Points, in no order, along strands that fork, close into loops and pass close to each other.
Points whose rows are less than 54.6 apart are linked; no others are. Some points are linked to none.
<1210>: [ -8  -2   6   5   3 -10   5  17  -1  12 -26 -13  -2  10 -30   3   2  11
   5 -14  12   3   9 -11   2  -9 -18  -5   6  25  -7 -16   6 -10  31   0
 -13 -13]
<10>: [  5  -9 -29  -5   4 -47   3  12  10 -18  -5  -2  -8  -2 -20 -19   8  -5
 -10  12  -8  16   0   5  -8   3 -16   3 -22   1  15   1 -22  22   4  10
  26  17]
<994>: [  7  -1   6   4   7 -10   2   3  -1  13 -12 -11  -6   4   2   6   4   7
  -4  -1  -2 -11  11 -12  15 -16 -27 -22   8   2   5 -18  19  -4   0  -2
  -8  -9]
<728>: [ -6  -3 -10   5   9   0  19  -8   2  -9  -9  -7  -8   0  30   6   6   0
  -4   2  -6  -9   9   6   6  20 -22  15  13  25  13  -1  -2   8   6   0
  20   5]
<1248>: [ -4  13  18  12 -15 -15   9  18  -6   7 -20  -4  10   6 -33   5  -4   7
   8 -12  11   9  -6  -7  -3 -22  -6   0  12  24 -14  -2   0  -6  18   1
 -11  -1]
<144>: [ -2 -13  11 -13   5   4  -7  -9   7  -9  12   8  -4  -9  14  -9  -2 -20
   6   7   6  -2  -4   7  -4   3  10   9  13 -14 -11  22   4  24 -27   3
   6  11]
<1028>: [ -3   5 -11 -22   9   0 -12  -1  12   9  19 -13 -11   1 -13 -21  -7  12
   4  -9  -7  14   2  -2   8  -8  15 -14  -6 -41  -3  10   0  -1   4  18
   1 -10]
<1138>: [ -8  19 -22 -12  -7   3 -19   7   1  19  17  35   7 -10  14  11  -1   2
  13 -11  13 -11  -2  -2 -11  20  15   1  -9  -6 -12   3 -15 -22  22  -8
 -15   2]
<862>: [  9  -1 -20   4  12  13   2  -9   6  -2  11 -12  -9  -1   8 -10   7 -10
   8  10  -3  16   5   2  -7  30 -14   5 -16  -7  19   3 -22  16  -6 -21
  14  15]
<783>: [-14  12  18  -3  -7  -3 -23   7  -1   7   5   0  24   0 -34 -10 -10   1
  -5  18 -18 -10   0  10  13  -9  25  -3   2  -5  -9   9   0   4  -9   4
   8 -11]
<134>: [-21   6   8 -22  -6  11 -25  -6  14  11  19   5   7   3  -5  -3  -1   3
   7   7 -11  -3   8   6   9   3  32  -4  -1 -26  -6  15   7  -3 -16  13
   6 -18]
<65>: [ 13   0  15  -1 -21   9  -3   3 -17   4 -14  15   5  -1   4  -5 -13  -2
  12  -2  -1  -2 -14  -7   3 -22  10  -8   0  -9   5 -14   6 -22  -9 -11
 -34  -8]
<899>: [  1  11  10  12 -10 -18  10   9 -14  -2 -29   3  11  -3 -14  16   4 -11
   0  -6   6   5  -6  -2  -3 -14 -17  -5  15  37 -12  -3   1   8   9   5
  -2   6]
<1228>: [-10  19 -44  -5  11   9 -26 -11 -13  17   8  23   6  -9   5   1   2 -14
   1  16  -9 -17  -1   3   1  21 -23   8 -26  -2  14  -1 -24   3  -4 -21
  -5   3]
<29>: [-11   5  19   1 -14  21 -15   1   2   9  10  27  21  13  -7  10  -4   0
   8  12   2  -5 -10   9  -4   8  26   8  -2  15 -13   7  -1   7  -9  -3
   2 -10]
<454>: [ 13 -16  28  11 -11  -3   3   7   6   2  -4  -5  -5  14  19  27  22  -7
  -7 -13  17  -9  -3 -21   2 -13  -6 -19  12   7   5 -14  37 -13  -7   6
 -10   4]
<943>: [ 11   1 -13  -7  12 -44   3  13   0 -11 -16 -12 -14  -4  -5  -7   2   1
 -23  10 -16  -7   3  -1  15 -11 -31  -9  -5   9  11 -14   4  23   2  16
  16   3]
<1030>: [-10  22  -8  -4  12 -29 -13   5  -6  -5  -9  15  11  -6 -28 -16 -11   6
 -12  14 -11  -9  -2  15  18 -21   5   0 -16 -14  -7   7  -5  15  -6   1
   1 -10]
<35>: [ -4  -2   9   0   2 -35   6  11   6  12 -11 -16  -9   3   2   7   4  13
 -11 -13   2 -14  13 -13  13 -18 -20 -17  11  10  -1 -21  22  -4  11  18
  -2 -12]
<878>: [ -4  -6  15   3 -16  34  -8 -10   3  -7  10  25   8  12   7  10   4  -7
   6   5   9  -5 -19   6 -17  13  30  20  -1  12 -13  13  10  10  -9  -5
  11  -8]
<1129>: [ -1  27 -27   6   7 -22  -4  -1 -18  -1   3  32   5 -15   7  -2   6  -7
   4 -11   9  -4  -3  -1  -7  -6 -11   9 -14 -11  -6   3 -15  -6  14 -19
 -10   3]
<829>: [  7  -4 -17 -12  11 -11  -2  -3  22  -4  10 -14 -14  -2   0 -19  -2   2
 -15  13 -14   7  11   3   8  10   0  -3   1 -20   9   3  -7  11  -4  15
  21   0]
<889>: [ -7  14 -23  -8  -1   1 -10   4   2   6  16  44   3  -8  31  21   8  -7
  11   4  17  -9  -8   5 -15  29   9   5  -7  10 -12   6  -8  -8  14 -13
 -10   6]
<836>: [  7 -17  33  -8  -3  22  -7  -5 -12  -3   9 -14  -2  -5   8  -7  -7 -27
  -7   8 -14  -4 -12   8  -3   2  22  -6   5 -19   2   4   5  15 -31 -11
  -4   4]
<1186>: [ -7   4   9  10   3 -12  -9  11  -5  10 -15  -3  18  -2 -42 -15 -13   0
   2   8   4  12   4  10   0  -7   9  -9 -18  13  -4   2 -24   3   2  -2
   0  -3]
<110>: [-10  23 -15  15 -14 -20   4   8 -11   8  13  38   7 -21  19  20   8   3
   8 -18   4  -7  -2   1  -7  -8  11  20   7  -6 -19   4   5 -23  17   1
 -21   0]
<790>: [ 11 -23  34  -5  -3  20   0  -3  -6 -19  -2   3  -1  -1  -1  -2  -9 -29
  -6  15   1  -1 -20   4 -11   9  23   6   9   2  -6  10   1  23 -32  -5
  -3  12]
<837>: [ -7  -7 -19  -7  19   4   2  -5  17   6   1 -29   0  11 -10  -8   2  22
 -11  17 -18  -4  26   4  12  20  -4   0  -9   0  14   7  -3  -5   7   1
  15 -19]
<930>: [  8   9 -22   4  -3  17  -4 -11 -22   5 -14   8  -1   3   5  -2  -2  -8
   7   2  -5   1  -1  -4  -1   3 -29   1 -20  -3  15  -9 -13 -15   0 -31
 -17   3]
<455>: [ 17 -19  37   6   1  11  -1  -1 -14 -15 -18  -8   2  -1 -17   1  -2 -27
  -7  17   6   4 -20   1  -8   2   6 -10   5  11   0  -1  -2   7 -21 -13
  -4  12]
<94>: [  7  -4 -24  -1   8 -25  12   0   3 -14   7  -2 -20 -12  12 -13   7 -11
  -2   4  -2   4   3   1  -6   4 -29   6   2  -6  10 -10  -6  24   0  -2
  19  25]
<216>: [ 11  -7  21 -12 -14  36   1  -1  -2   1   8 -16 -16  11  11  -3  -7  -9
   7 -21   8  20 -15  -9  -8  -4  15  -9  -1 -23  17  -3  11 -10  -9   0
 -14  -2]
<1097>: [ -5   2  -2  10  12   5   7  -3   0  10 -21 -15   7   4 -12   5  -6  11
 -11  13 -10 -11  11   4  15   4 -20   0   6  35   2  -3  -5  -6   8  -5
   9 -16]
<1163>: [ 19  -5   6   8 -11   8   4   5 -22   5 -10  22   8   6  10   8   3  -8
   8   0  11   2  -7  -8  -3 -11 -10  -5   7   4  11 -17   5 -14 -10 -16
 -32  -4]
<1231>: [-15  -7  10  -8 -14  20   7  -9  23  -9  16 -19  -3  13   2   9   7   9
 -12 -14   9   9  -7   0  -7   2  24   5   0   6 -16   8  12  -2  10  32
  25  13]
<929>: [-16   6  -8  -2   4  14 -13  -2   3  17   6   4  11   7  -5  -1 -10  19
  10   0  -7 -11   7  -3   3  10   1   2  -8   4  -2   5  -1 -18  10 -13
 -18 -23]
<227>: [ 12 -15  24   1  -9  28  10  -3  -3  -7   3 -17 -11  12   9  14  -3  -5
  -4 -14  14  17 -18  -9 -11  -4  10 -11  -2  -5   2  -2  20 -13  -8   6
  -1   6]
<892>: [  9  -9  10   4   4 -17   7   2  -5 -13 -20   4   8 -10 -15 -11  -3 -20
  -2   6   6   5 -10   4   3   0  -7  -1   9  20 -13   6 -13  21  -8  -2
  13  22]
<827>: [-20  -5   0 -13  -7   5   4  -9  21  -6  29  -2   0  -3  20   5   8   7
  -3  -3  -5  -7   5  12  12   8  23  19  12  -8 -10  24  21   8  -6  31
  19   1]
<416>: [  6   2  -1  -8   7  -9  -1   2   0   3   8 -14 -12  -4 -13 -18  -5   8
  -1  -6  -1   8   3  -4   1  -5  -2 -12  -6 -20   0   0  -5  -6   8   3
  -1  -1]
<404>: [ 12   5  -3   5   0 -10   7  -1 -15  -6   3   5   2  -9  13  -5  -2  -3
   9  -7   7   2  -3  -3  -1 -15  -8   4  12 -10  -3  -3   6  -4  -5  -3
  -5   8]
<740>: [ 10   6  -8   9 -15  17   9   3  -6   4  15  24   0  -3  21  18   6   2
  14 -27  10   6  -7  -8 -23   4  22  22   2  -6 -14  -3  -3 -26  18 -11
 -19  -3]
<1349>: [ -8  13 -39  -6  12 -13 -12   2   6   5   8   4  -3   0 -27 -17   7   2
   5  16 -13   9  11   5  -4   9 -19   2 -37 -17  20  -4 -22   6  -1 -16
   6  -4]
<1013>: [ -7   7  18   2  -9  10 -12  -2  -1   4   3   4  16   3 -12   6  -8   9
   3  14  -9  -6  -9   7   7 -11  12   3  12   6 -15   6   7   0  -9   6
   5 -18]
<1196>: [ -9   0  -7   9   7   8  12 -10   0  -6 -11  -7   6   6  15  22  -1   8
   2   6 -10 -17  11  13   3  13 -14  12  10  35   4   2   1  -5  16  -3
  16 -15]
<1193>: [ 13 -16  18  -4  -1 -25  -8   3  16 -11  -4 -21 -18  -3  -8  11  13   5
 -14 -21  10   4  -7 -25  -4 -17   0 -18  -4   0  -9 -21   5   2   2  28
   7  22]
<117>: [  4  15 -10  -6   8 -12 -16   4  -3  -2   8  20   2 -10  -9 -19  -6 -16
   7  12 -10   4   2   5   6  -4   7  -8 -19 -30   8   9 -17  17  -7 -10
   2  13]
<776>: [ -4   6  -3  -9  -1  21  -4 -12   9   6  11 -10  -2   9   1  -3  -2  17
   8  -4  -6  -2   9  -1   8   9   9   0   0 -11  -2   9   4 -11   4  -1
  -4 -19]
<859>: [  5   2   9  -6  -9  33  -6  -2   0   9  14   5  -5   7  22   0 -14   8
  18 -19   3  11  -8  -5  -6  -7  21   2  -1 -25   5  -2   6 -19  -5  -8
 -27  -9]
<448>: [-21  -2   6 -15  -5  23 -11 -12  15   4  24   1   3   1  19   6   3   2
   0   0  -7  -3  -1  11   8   6  31   7   8 -22  -7  23  23  10 -25  20
   6 -16]
<715>: [ -4  28 -37  -2   8  -7 -23   0 -11   7   9  35   8  -9   7   1  -2 -18
   1   4   2 -15  -7   6   6   7 -16   4 -26  -7   3   6 -17   0   3 -19
 -12   9]
<350>: [ -5  24  -5   9  -4 -20   7   6 -16   4 -20  10  16  -3  -2  18  -2  -1
   0  -5   1 -11  -4   8   6 -22 -17   8  10  28 -18   1  -2   3   6   0
  -7  -7]
<166>: [ 16 -12  18   3  -7  33  16  -6  -5  -7  -4  -4  -5  13  22  12   3  -1
   4 -16  18  14 -12 -11 -14  10   6   4   8   9   8   3  11  -5  -3 -10
  -4  -3]
<72>: [ 11  -1  -6 -13  -3  24   2  -1   2  11  20  -6 -13   0  26  -7  -4   7
  18 -21   2  15   3  -9  -5  -7   0  -2   3 -40   8   3   6 -16  -5   0
 -28  -1]
<576>: [-14 -12  22   4  -8  29   7  -9  13   5  -1 -26   8  22 -19   4 -10  15
   0  -3  10  10   0   0  -1  12  12   3  -4  19  -1   5  -7  -5   7   5
  15  -3]
<119>: [ -2  -6   4 -11   6 -25   4   1   3 -15   8  14  -3 -15   9 -18   1 -15
  -8   9   1 -10   6   7   8   0   2   5   7 -15 -11  17   9  28 -20  12
   7  19]
<1076>: [ 12  -4 -17   6  10 -15  10  -2 -14 -12 -11  -1 -13  -8  -1  -8  11 -11
  -5  15  -4   7   4  -2  -1   1 -39  -2  -5   5  14 -13  -8  20 -11 -13
  13  25]
<2>: [-12   8   7   4 -16  12   3  -1   1  10  18  12  13  -1   4  16  -1  17
  11  -7  -2  -5  -1  -6   0 -13  17  10   9  -8 -20   1  16 -16  11  10
 -17 -12]
<253>: [ -1  12 -34   4  11  21 -12 -15 -12  10   1  10   0   0  15   5  -6  -6
  10   7  -7  -8   0  -1  -3  20 -22   8 -25  11  15  -5 -20  -6   3 -38
 -10  -3]
<124>: [  6   1 -15   8   9   0   5   1   1  -2   2 -10  -8   0 -15 -20   6  -8
   9  11   0  26   7   2 -11  12 -18  -6 -25  -9  15  -8 -23  18  -2 -17
   8  16]
<446>: [  4   8   1   8  15 -16   2  -3 -20  -4 -18   8   4 -14   0  -2  -6 -11
 -10  17 -14 -16  -3  14  14 -21 -15   1   9   4  -3   1   5  15 -21  -6
  -6   0]
<1288>: [  1  -2   8   2  -9  13  -5   8 -10  13  -7  -1   3  10 -10  -8  -4   3
  13  -8   0  -4   4 -12   4 -23  -8 -10   6 -12   4 -17  17 -22   4  -5
 -36 -11]
<209>: [-20 -11   9  -5 -10   5   1   0  22  -6  -1 -21   5  14 -27   0  -1  13
  -3  -5   7  16   6   3  -5  16  17   2  -1  22  -9   8  -8  -6  21  19
  24   3]
<97>: [  6  -3 -16 -13  16 -26   8   3   5 -23   3  14 -15 -18  -1 -22   5 -18
  -7  12  -4  -7   7   4   3   4 -19  11  -1  -1  -3   8  -4  36 -12   4
  17  31]
<1240>: [  0   3   6   8   2  -6  10  -9 -12  -2  -9   0   6   0  12   6  -4   3
  -5  13  -8 -16   2   6  16 -20 -12   0  20  20  -5  -2  17   8 -12   7
   3  -9]
<960>: [  0  24 -11   5  14 -29   3   4 -18  -1 -17  14   3 -10  -7  -6  -5   2
  -4  10  -9 -11  -2   5  19 -25 -18  -3  -2  -8  -7   1   1  11  -3  -1
  -4  -6]
<41>: [ -2   8 -25  -9  12   7 -10  -9  15   7  10  -5   1   4  -6  -8   5   9
   6   8  -8  -5  20   5   7  25  -3   6 -17  -4  12  10 -16  -4   6  -7
  18 -14]
<908>: [ -2   0   8  12   8  -3   5   7  -7  13 -31 -19   7   8 -27   2  -5   6
   0   1   5   2   9   2   4 -10 -25  -9   5  29   3 -11  -5  -5   8  -9
  -7 -13]
<885>: [ -2 -14  10   3   4  -6  10  -5   8  -9  -6 -19  -8   6  14   9   2   7
 -12  -5   1  -6   6  -4   4  14  -6   0  11  27   7  -8   0  -1   8  12
  26   9]
<869>: [-14   0   1  -7  -1  42 -17  -8  14  12  13  -5   5  11   3  -1  -9   9
   3  -6   1   6   6   5   1  22  20   2 -13  -7  15  18  -1 -14  -1 -13
  -3 -18]
<936>: [-16  -1  -8   2  -5   7  21 -13  11   2  20  15  -5 -10  46  13   5   2
  11 -21   7  -9  -3   8  -8   1  16  21  11 -11  -5  16  18   0 -10  11
  -7  -5]
<270>: [ -3   6 -10   6   5 -40   9  13   3   5  -1  -6 -15  -9   4  -3  10  14
  -8 -13   1 -10  14 -14  17 -25 -28 -17   9 -18   6 -19  26  -7  11  20
 -11  -6]
<433>: [  3  -8  26   9  -2  25  -6  -2 -14   2 -19 -11  10  15 -10   7  -9  -1
   1  15  -9   3  -5   1  -2   2  -3  -6   5  19  16  -5  -1  -3 -11 -18
  -7 -13]
<1312>: [  8   6  28   4 -18  10 -10   6 -13  -9  -3  19  16   3  -8   1  -8  -4
  12   0   8   4 -25   0  -3 -21  22   3   4  -4 -14  -3   2   4  -6  -2
 -13   3]
<90>: [ 10  20 -11  12   0 -23  12   5 -25  -7 -28  17   1  -1   3  10  16 -17
  -1  -8  14   7   1  -5  -2 -12 -33  -3   6   1  -1 -13  -3  -2  11 -11
 -16  16]
<1319>: [-14  -1  -3   2  -3  10   7  -2  -1  15  -2  -8  -2   2   5   9  -2  28
   5  -5  -6 -16  15  -1  14 -12 -13   2  13   2 -11  -6  23 -24  10   7
 -16 -22]
<486>: [  2  11  -7   1   7   5  -8  -7  -5   4   0   6  10  -5   1  -8  -7  -2
   0  12 -12  -7   1   7   8   5  -6   2  -5   3   1   4  -8   2  -8 -13
   3  -3]
<178>: [ -1  12  15   5  -1 -14   0  10  -8 -11 -13   4  18  -4 -28  -6  -5  -8
   0   8  12  12 -13   6  -4 -11   9  -3  -2  11 -14   9 -13  12   3   0
   4   9]
<614>: [ -2  -7  17   5   4  31  -1  -7   2   6  -5 -18  13  13 -13   2 -11   5
   1   7  -2   6  -5   1  -3   7  13  -4   0   7  10   5 -10  -7  -7  -5
   1  -7]
<779>: [  4 -16  -8  -8  11  -5   3  -1  19   7   0 -28 -10   3 -17 -18  -2  12
 -24  19 -22   5  17   3  10   6   1  -6 -13   1  19  -2  -6   4  -6   8
  18  -9]
<632>: [-11  -3  13 -16  -2  -6 -19  -1   9   2   5 -12   7  -7 -26  -9   1  -8
 -18  28 -18  -9   4  12   7  -8  26 -11   5 -18  -6   6   2   8 -21  11
  19  -3]
<1345>: [ -9 -12  -9  -2   0 -12  16   6  21  -4   3 -16   1   5 -24  -8   2  16
   0 -13  10  14  13   2 -12  16   8  -4  -5  13  -2   2 -24  -8  33  13
  18   0]
<1235>: [  2  -5 -13   6   8 -14  19   1   9  -7  -6 -22 -22   3  12  13  15   7
  -2 -14   9   2  16 -17 -12  17 -29  -5   2  14  20 -13  -6 -12  27   2
  17   8]
<1034>: [  4   6 -21   1   3  19  -5  -9  -8   8   9  24   1  -1  29   8   0  -2
  11  -2  10  -7  -9  -1 -18  21   2  11   0   7   0   7  -9  -5   2 -23
  -7  -4]
<265>: [ -1  10  -7   3  -8  21  11  -3   9   2  16   6 -10   2  16  14   7  13
  15 -33  11  11   7  -6 -18  12  17  14   5 -15 -10   4   5 -32  28   1
 -18 -11]
<627>: [  9  -1   0   6   1   9  -6  -6 -26   2 -19  10   7   7   7   1  -3 -15
  10  11  -7  -8  -9   0   1 -18 -25  -8  -3   6  14 -13  -1  -9  -9 -27
 -19  -3]
<1246>: [ 18  -9   1  16 -17  16   7   5  -7   5  16  36  -4  -4  31  12  10   0
  10 -20  10   8 -12  -7 -20  -6  27  21  -1 -10 -11  -9  13 -11  -5 -10
 -23  -2]
<54>: [ 14  -9  15  12 -12  17  19   4  -9  -5  11  20  -2  -1  24  20  13  -5
   5 -17  13  12  -6  -5 -19  -5  19  18  18   0 -10  -2  18  -4   1  10
 -12   3]
<805>: [  5   8  -8   9   4  -7  15   1  -8  -2  -4   6  -3  -4   9   8  15  -1
  13 -17   8   3   9  -8 -11   4 -18   0  13   5   6  -8  -5 -20  27 -15
  -1   4]
<229>: [ 15   5   1  10   8 -28  14   9 -14 -15 -22   1  -2  -7  -8  -7   3 -17
   2  -3  18  17  -7  -1 -10  -8 -21  -8   2  14   2  -4 -16  18   5  -4
   9  25]
<1327>: [  3 -26  17  -6  -2  -4 -10  -5  20  -7  -3 -28  -7   0 -14   2   3  -1
 -31  14  -8  -1  -4   1   5   2  20  -3   0   7  -6  -2   3  13 -12  29
  22  20]
<296>: [ -3   0 -27  -3   9  17   3 -16   5   5   2 -15   2   8   5  -3   1   0
   3   7  -6   7  19   8  -2  33 -11   5 -18   2  23   7 -23   0   1 -21
  12  -4]
<884>: [ -6 -23  13  -4   3  10  -5  -3  17  -3  -2 -26   4   8 -29  -3  -7   1
 -19  15 -11   4   5   7   4  14  22  -4  -4   8   3   8 -10   2  -8  15
  23   7]
<487>: [  1   6 -12 -20   0  11 -13   3  11  14  24  -5  -5  -8   4 -19  -9   8
  18 -23   0  13   1  -6  -4  -6  16  -9  -2 -44  -3   6  -8 -12   3  -3
 -17  -4]
<1015>: [ -4  12   3  -7   6 -34  -9   9  -1 -12  -6   1   8  -5 -33 -23  -8  -1
 -11  16  -4   7  -2  14  15 -10  14 -11  -5 -18  -1  14 -10  19  -9   4
  10   8]
<673>: [ 14  -7  29   9 -12  17  -5   4 -19 -10 -24   7  10   3  -1   5 -10 -11
   5  14  -2  -4 -17   5  -3  -4   6  -5   8  10   7 -10   1   5 -22 -17
 -13  -7]
<189>: [ -5  -8  -1   6   7  -2  13   4   7  -2  -7 -25 -11   9  -3   4   1  25
   0 -17  12   0  18 -14   1  13 -15  -5   0  10   9 -11   2 -16  27   6
   7  -5]
<267>: [  9  -6  22  -3 -15  21  -6   6   1 -11  10  26  13   2   0   3   3 -13
  10  -1  19   7 -26  -2 -19  -1  26  16   3  -1 -18   3   7  17  -7   5
  -1   5]
<17>: [ -8  -4  -4  -1  -2  -4  13 -12   8 -10  17   4   2  -7  31   1   9  -3
  10 -12   0  -7   4   9  -2   6   8  15  18  -2 -16  15   8   7   1  15
  11   5]
<476>: [ 13 -16  22  15 -15   4  20  10  -3  -1   6   8  -7  -1  26  20  23  -5
  -3 -19  19   6  -7 -11  -4 -14   2  -2  16   1  -3 -12  31  -8   1  14
 -13   3]
<191>: [-11 -20   8 -10  -2   2  -3  -6  25 -13   1 -30 -13   8   1   9   2  11
 -27 -11  -3  -1   0   2   4  10  18   4   0  14  -8  -2   5   5   6  35
  32  21]
<1049>: [  2  -2  -2 -10  -6  44 -10  -7   6   8  12   6   3  14  21  -1 -16   6
  13 -12   1   4  -7   2  -7  12  22   1 -11  -7  10   3  -3 -15  -2 -22
 -18 -14]
<635>: [  6 -16 -21   1   6 -23   9   4  15  -9   4 -15 -14  -3 -24 -21   1   0
  -3  13   3  26   8   0 -20  14 -11 -12 -25  -3  17  -6 -29  12   2   1
  15  15]
<392>: [ -7  28 -29  10  -5 -28   4   5 -17  -1   4  31   6 -20   9  13   6  -6
   2 -18   4 -10   3  -3  -5  -9  -3  22  -1  -8 -14   4 -12 -19  35  -6
 -17  -4]
<1085>: [  9 -15  10  -7   4  29  -7  -9   1  -1  17   0  -6  -4  24  -8  -8 -17
   3   4  -2  -5  -9  11  -1   2  22   5   6 -17   3  11   9  19 -26  -5
  -3   2]
<25>: [ -2  -9  18  10  -2 -19   8   7   7   0 -10 -19 -14   6   4  17   5   8
 -11 -13   3  -6   5 -13   4  -6  -9 -10  14  24  -2 -16  11  -5   8  13
  14   5]
<694>: [ 17  -9  -6  13   9 -16   3   0   3  -9 -15 -19 -11  -4 -20 -15   3 -18
 -19  28 -11   6   0  -1   1   9 -24  -6 -12   6  20 -13 -10  23 -17  -8
  14  26]
<1012>: [ 14  -4  -2   1   3  33   2 -14  -3  -1   3  12   0   5  25   3  -4  -2
  12  -3   6   1 -10  -5  -9  16   3   1   0  -2  10   3   1  -3  -7 -21
  -5  -2]
<919>: [ 14  -9  12   9   5 -21   2   4  -3  -7 -33 -22   0 -11 -32  -4  -2 -13
 -26  26 -11   3  -3  -3   7  -3  -7 -22 -11  14  15  -8 -10  19 -15  -4
  11  11]
<526>: [-12  -4   7  10  -6   1  12  -6  -5   5  -5 -10   1   2  15  16  -2  23
   1   4 -15 -24   7   6  17 -11 -16   1  16  16  -4  -6  23  -6  -6   9
  -1 -22]
<126>: [ -8 -10   5   4   4  22  15  -5   5   9  -1 -26  -5  16 -17  -6  -6  18
   4 -12  13   6  11  -4  -3  20  -6   1  -7  14   9   4  -4 -13  19  -7
  -3 -13]
<718>: [  4   3 -18 -19  14 -16 -16  -4   5  -8  12   8  -2  -8  -2 -22   6 -11
  -1  19 -12   7   6  11   6   7   4   2  -7 -25   9  10  -7  19 -11   3
  16   6]
<1259>: [  6  -3  -2   5   8 -29   1   4   1  -2 -14 -18 -12  -6   1   6   2  -2
 -26  20 -23 -17   8  -3  26  -8 -21  -8   3  21  12 -13  12  17  -7  13
  13  -4]
<1316>: [ -6  -1   2   2  -6  12   6   3  -2  19  -3   0  -1   8   3   9  -3  23
  13 -19   2  -5   5 -18  -2  -7  -8   6  12  -5  -9 -10  19 -30  18  -4
 -37 -19]
<327>: [-10  17 -21 -11   4   7 -17   2   3  16  11  13   6   0   3  -6  -7  13
  16 -11   4  -5   9  -4   0  17   7   4 -11 -12  -7   9 -17 -19  20 -12
 -15 -12]
<1207>: [ -5 -15 -12   2   4 -24  14   8  19 -16   2 -19 -19   1   0  -7  10   8
  -3 -13   2   9  10 -10 -20  17 -10  -3  -3   8   7 -11 -22  -9  33  14
  22   9]
<362>: [ 11 -22  23  -5  -1   1   0   1   2  -9   9 -23 -17  -8   8  -1  -1 -11
 -11   4   7   0 -21  -6  -3 -16  12 -16   3 -10 -15  -3  18  10 -17  23
   1  23]
<485>: [-13  17 -13 -17   1  -6 -27   0   5  18  19  24   3  -8   6  -9  -7  -1
  12   4  -6 -10  13  13  16  -2  25  -6  -3 -29  -2  14   2   2 -15   2
  -5 -11]
<1088>: [  9 -11  19   9  -3  -1   3   8  -3   9 -15  -4   3  12   9  18  11  -5
  -6  -4   6 -13   1 -12  12 -16 -22 -26  19  20  12 -15  26  -4 -11  -4
 -15  -9]
<638>: [  2  -8  11  -3   4   1  -7  -5   6   5   0 -24   2   2 -16 -14  -4   6
 -19  21 -19  -5   6   6  13  -3   7  -7   5  -5   4   0   2  -3 -13  12
  16  -6]
<320>: [  4   8 -23  -6  15 -42   5  11  -1 -15 -11   0  -3  -4 -21 -19   1  -4
 -15  22 -11   4  -1   2   8  -7 -24   3 -14  -6  11  -5 -13  27  -2   9
  16   9]
<331>: [ -3   5   7   5  -3 -29   9   4  -9 -13  -6  15   9 -16   8   3  -1  -6
  -3   3   1  -5  -7   8   8 -20  -1   6  19   9 -22   6   8  18  -5  16
   2  15]
<1061>: [ -6  19  -2 -12  -2  -8 -22   4  -8   4   4  19  14  -6  -7 -18 -10  -8
   3   6  -1  -7  -7  11   8 -10  18  -7 -12 -28  -1   5  -8  -1 -11  -4
 -14   3]
<1075>: [-14  17  -1  11 -14  -7   5  10  -7  -1  15  27  14 -14  -1  17   6  12
  14 -17   5  -4  -3  -1  -9 -15  17  15   6  -6 -28   5   5 -12  20  16
  -9  -9]
<826>: [ -5  -4  13   3 -11  11  13  -3   6 -10  10  -5   1   8   2  15   3   7
   2 -18  14  13  -7  -7 -17   1  11  12  14   4 -21   1   2  -6  15  16
  11   6]

A tip is a point with one link. Name the tips that can be reached along the links from each point below, in the order of the rows.
<718> => <936>, <1312>, <1259>, <826>
<1138> => <416>
<1085> => <919>
<715> => <2>, <1015>
<1246> => <350>, <270>, <265>
<892> => <1186>, <229>

A fork is a point with three links, a tip a point with one. Leave the first point through the second and follow the links. Name the first fork or tip that comes.
<94>; <97> => <576>
<673>; <455> => <919>
<2>; <1075> => <1015>
<779>; <829> => <936>
<17>; <827> => <779>
<526>; <1319> => <2>
<899>; <1248> => <35>
<885>; <728> => <350>
<41>; <296> => <1259>
<35>; <994> => <265>
